A landscape with many valleys, sampled at points; each row gives a point and its height.
A ball rolls from a point to the lowest of its 2 nearest points, and stops where none of them is lower. Distance is the straight distance between rows; heights are no part of it.
z_595 height 286: [206 103 126 111 111 112 137 119 124 103  66 100  92 143 115 176  54  76
 167 132 109 165 176 196]
z_227 height 31: [122 166 142 131 128 126 102 199 107 105 147 119 127 113 111 117 153 206
 139 153 110 118 120  94]
z_515 height 311: [126  98 142  92 171 146 152  51 147 147 104 115 133 120  99 104 128  99
 104 138 161 128 145 151]
z_667 height 296: [ 50 143 171 138 114 105 123 109  95 116 144 148 162  82 146 105 181 135
  83 102 109 115  74 102]
z_703 height 553: [170  88 140 146 135 149 166  49 144 154 125 121 106 132 149 132 128  94
 161  89 156 158 156 129]
z_655 height 256: [207 131 144 139  96 108  98 115 130 136  76  94  99 130 113 134  70  85
 154 114 110 153 176 175]
z_296 height 366: [125 113 119 100 175 151 149 111 147 132 143 132 132 148 109 123 114 104
 134 160 162 123 148 152]
z_768 height 257: [172  96 162 109 142 135 135 157 144 147  77  98  98 165 110 141 109 117
 118 136 131 120 185 146]
z_357 height 394: [138 144 183 154 133 108 123  88 126 163 151 132 145  91 150 105 161 139
 119  95 136 130 124  99]
z_680 height 392: [ 99 144 107 177  87  95 165 121  79 117 124 149 115 142 103 155 125 153
 196 128 104  87  73  91]
z_9 height 7: [100 154 111 128 124 125  92 138 118 134 175 133 147 131 123 121  97 130
 134 160 117 143 106 108]
z_153 height 293: [116 125  94  71 187 147 134 188 150 121 171 177 162 125 132 136 151 150
 133 143 166 128 136 133]
z_359 height 434: [135 131 103 139 160 143 192 127 168 112 142 190 132 145 171 181 172 153
 178  95 168  95 136 122]
z_673 height 228: [175 143 125 164  74 103 105  95 138 129 120 107 118 115 122 139  65  64
 163 107 121 154 166 149]
z_332 height 384: [197 128  96 108 102 162  81 123 159 100  92  40  95 139 119 159  61  98
  68 134 123 136 195 172]
z_302 height 177: [145 138 112  87 130 160  53 191 134 132 127  88  98 150  93 106 127 143
  57 172 135 135 134 114]
z_397 height 103: [146 175 151 136  99 123  86 174 122 119 130 109 107 141 105 118 131 172
 127 159  89 133 136  97]
z_922 height 248: [147  97 139 128 134 112 163  52 140 146  89 125 114 119  67 116 127 102
 132 124 117 139 144 154]
z_431 height 340: [187 106 119 107 126 142  77 147 153 133  83  53  90 162  85 177  71 120
  66 159 124 135 177 154]
z_582 height 353: [190 127 113 180  95 124 116 134 143 149 112 121 120 143 164 115 110 116
 129  97  79 107 142 137]
z_687 height 157: [ 95 160 118  85 124 129  49 145 120 131 135 139 156 104 152  70 147 157
  59 153 106 138  78 131]
z_190 height 363: [139 146 157 143 123 107  82  96 154 171 149 106 153  94 120  99 115 117
 101  99 140 148 142 117]
z_737 height 49: [108 164 138 118 114 120  64 126 122 158 151 150 169  93 184  84 159 148
  69 115 123 128  81 122]
z_585 height 211: [ 99 108 175 132 146 124 176 106 113 112 103 120 124 104  85  90 174 117
 115 123 120 101 128 130]
z_92 height 346: [ 81 129 116 137 139 132 195 182 103  86 164 195 129 110 125 185 201 175
 171 107 190 100  85  82]
z_85 height 131: [ 84 155 119 131 125 102 117 125 100 128 179 154 162 101 127 119 137 165
 138 141 120 131  68  86]
z_719 height 335: [120 135  93 192  98 122 192 123 102 121 123 169 105 151 125 187 147 143
 200 129 164  90  81 121]
z_354 height 451: [137 155  68  93 116 163  59 153 153 103 157  69 136 139 122 129  67 121
  84 168 124 145 131 146]
z_845 height 589: [119 116 123 119 159 147 131 118 141 156 171 156 162 120 203 115 154 138
  96 107 129 131 121 115]
z_314 height 349: [ 99 131 117  96 172 127 163 194 134 100 173 197 146 107 129 163 189 170
 164 120 165 127 125 104]
z_382 height 143: [124 111 149 161  98  85 174 140 102 125  90 140  95 154  96 162 119 132
 197 133  99 142 121 134]
z_586 height 170: [137 146  99 176  81 110 139  78 121 125 146 127 118 126 113 151  78  75
 189 127 151 159 117 146]
z_387 height 569: [149  93 144 182 101 111 158  69 129 168 124 128 126 125 151 133 130  97
 150  78 132 135 129 123]
z_67 height 201: [146 111 148 147 100  86 155  83 121 132  92 134 102 133  63 131 118 110
 166 116  91 151 138 137]
z_290 height 280: [ 61 146 122 140 123 139 171 150  84  94 148 160 127 123 100 135 188 161
 188 139 172 114  68  88]
z_246 height 132: [149 136 115 136 106 111 110 157 130 114 107  91 103 170 106 154  67 128
 160 165 100 142 153 152]
z_765 height 385: [154 103  96 149 150 138 211 111 170 114 117 164 118 157 144 166 148 140
 185 107 148 112 147 153]
z_554 height 327: [163 128 110 167 126 115 177  94 137 118 138 146 130 147 137 164 113 135
 186 130 124 117 133 156]
z_912 height 659: [109 162 106  94 126 143  59 100 148 135 168 121 165 107 160  98  84  91
  75 143 141 159 120 151]
z_171 height 329: [170 134 136 183  74  89 118 115 126 146  86 139 122 117 123 109 129 113
 124  72  59 115 126 116]
z_110 height 224: [ 54 135 120 109 150 123 156 152 103 109 162 148 142 121  92 133 155 165
 160 155 142 128  89  98]
z_111 height 480: [ 80 131 134 143 106 103 102 165 114 149 118  96 128 137  78  76 110 135
 140 146 103 105  95 100]
z_931 height 237: [192 142 157 143 135 128 138 171 150 125  87 119 105 160 174 186  98 147
 160 140 113 150 177 177]
z_558 height 118: [164 149 126  93 134 161  77 185 139 116 124 100  89 161  99 145 106 138
 105 174 137 147 170 118]
z_173 height 642: [106 121 110  64 153 158  75 118 146 148 153 121 162 131 154 115 107  93
  42 148 137 151 122 146]
z_533 height 152: [177 159 133 148  81 112  76 155 145 139 109  84  96 146 100 132  97 145
 118 144  90 152 152 131]
z_602 height 570: [172  86 147 135 142 148 184  86 150 135 124 119 108 148 156 157 110 104
 176 117 169 151 187 159]
z_433 height 522: [137  97 114 123 147 166 143  33 153 138 138 117 140 129 187 101 111  82
 121  93 146 158 156 141]
z_292 height 410: [126 146 130 161 120 126 140 185 106 124 145 168 120 148 153 141 147 142
 172 133 124  84 120  98]
z_707 height 236: [148 138 108  71 170 157  90 173 136 124 174 150 143 119 136 121 135 135
 104 165 154 150 147 125]
z_321 height 544: [102 129 134 136 146 141 156  92 108 142 157 180 163 101 212 132 195 152
 108  91 146 104  85  99]
z_150 height 212: [116 160 126 100 116 144  38 177 125 149 138 104 126 118 108  63 141 141
  61 158 131 140  96 106]
z_59 height 403: [ 65 114 139 128 152 136 188 113 104 107 162 178 157  74 150 140 229 169
 116 107 186 143  72 117]
z_268 height 586: [141  84 167 159 126 113 182 134 129 163 113 124 111 144 133 137 154 115
 150  96 125 117 146 132]
z_418 height 437: [126 119  88 124 114 124  90 104 150 140 120 100 140 133 101  88  65  71
 102 137 113 130 127 150]
z_892 height 404: [149 111 111 111 145 158 119 124 156 127 141 100 136 148 133 127  87  84
 112 141 135 126 159 163]
z_844 height 299: [ 66 135 147 139 137 114 165 144  59  78 160 166 165  52 159 141 202 168
 105 106 165 100  55  88]
z_450 height 244: [ 83 132 121  83 161 143 123 163 126 117 121 143 136 143 104  82 146 139
 100 167 125 105 116 123]
z_125 height 15: [ 47 116 135  64 162 130 124 154  94 119 140 180 162  92 145  97 183 147
 102 147 159 140  70 139]
z_247 height 620: [119  99 124  69 191 161 114 113 162 149 152 129 164 133 177 106 135 131
  62 127 142 141 135 138]
z_63 height 297: [134 124 150 172  95  87 159 107 103 114  83 133 123 106 108 111 157 126
 128  83  60 100 119 109]
z_219 height 468: [111 139 109 166  82  94 109 128 109 144 100 110 133 127  90  77 100 126
 167 120  85  96  90 121]
z_526 height 492: [138 131 126 140 154 149 184  90 118 128 160 187 136 118 190 158 189 155
 141  91 165  99 118  95]
z_693 height 458: [188  70 115  93 151 169 115  86 148 137  86  58 110 147 136 145  71  78
  78  99 127 135 197 141]
z_94 height 455: [116 133 107 155  96  97 108  95 136 157 108 121 143 120  95  78  93  91
 129 104 107 126  98 140]
z_747 height 298: [162  95 149 113 137 129 105 137 156 159  99  70 106 146  89 144 102 129
  77 142 114 132 167 138]
z_507 height 423: [118 151 138 178  84  86 125 176  86 137 107 116 108 145 124 147  96 160
 200 134 106  95  91  91]
z_287 height 331: [ 67 127 115 101 141 156 168  66 133 131 140 185 143 124 158 111 187 127
 121 131 158 135  82 149]
z_201 height 193: [ 39 139 142 107 150 114 141 155  71  80 150 160 168  70 144 114 192 160
 102 128 129 128  69  98]
z_584 height 205: [139  99 151 114 160 123 166 175 156 122  85 129 103 165 109 156 126 134
 148 130 117 115 186 145]
z_799 height 104: [101 128 143 158 136 124 181  96 116 115 127 155 126 112 120 118 172 138
 144 124 129 104 109 125]
z_783 height 200: [ 61 121 149  71 153 134 124  96 123 134 133 189 164  96 179  99 192 135
  93 137 164 144  78 157]
z_923 height 141: [ 98 119 118 106 153 123 166 165 153 113 113 149 114 172  87 153 124 143
 168 152 114 130 149 133]
z_779 height 428: [121 106 172 150 137 116 139  74 136 164 115 108 150 100 158  86 158 144
  89  63 101 124 134 100]
z_281 height 76: [116 128 126 120 120 110 141 168 120 118  93 125  97 178  78 150  94 141
 193 164  89 151 143 131]
z_635 height 185: [ 64 134 149  74 148 140 112 202  91  99 133 134 140 121 107  90 173 152
  93 152 126 115 110  96]
z_864 height 142: [ 99 157 145 116 144 139 134 189 110  84 143 154 139 105 142 105 190 179
 104 133 103 102 131 101]
z_632 height 227: [ 91 153 155 176 114  92 146 113  96 102 127 126 139  84 118 112 159 152
 128 109  95  81  86  97]
z_6 height 381: [157 146 126 170 114 133 121 137 115 147 140 145 126 134 157 109 131 113
 152 124 120  84 128 120]
z_21 height 489: [174  93 126 122 131 149 107  54 154 147 111  80 125 121 163 102  86  59
 106  76 129 147 182 132]
z_432 height 422: [200  87 113  94 115 160 117 123 143  99  81  52  93 150 146 168  53  80
  93 116 123 145 219 180]
z_997 height 334: [130 120 147 121 138 122  88 131 156 173 130  82 142 122  96 108 112 141
  65 131 113 131 138 127]
z_133 height 421: [163 148  85 104  88 161  38 130 158 111 121  44 109 132 103 133  59  95
  49 138 143 146 152 152]
z_920 height 192: [165 152 126 156 118 115 124 190 130 119 132 120 114 158 169 187  84 141
 175 150 118 134 155 148]
z_27 height 179: [159 144 135  92 156 149 105 190 147 107 155 142 118 156 131 155 123 136
 134 164 141 155 181 121]
z_890 height 252: [142 131  91 195  93 121 171  68 115 130 140 160 110 128 130 165 116 110
 188 125 152 126  93 128]
z_856 height 101: [115 137 111 144 112 122 116 105 124 133 164 123 124 143 103 132  84  97
 177 155 138 150 114 128]

For each start below, name the point where the ball stops.
z_94: z_281
z_433: z_281
z_357: z_281
z_247: z_9
z_133: z_281
z_595: z_9
z_680: z_9

Call two points neighbours if one is among the 2 nearest of the other. Go from one point of each pair to the other, from neighbour to neighbour, staying as low as possible. Name the highest point that can't be avoided.
z_281, z_227: z_533
z_558, z_737: z_150
z_125, z_799: z_667
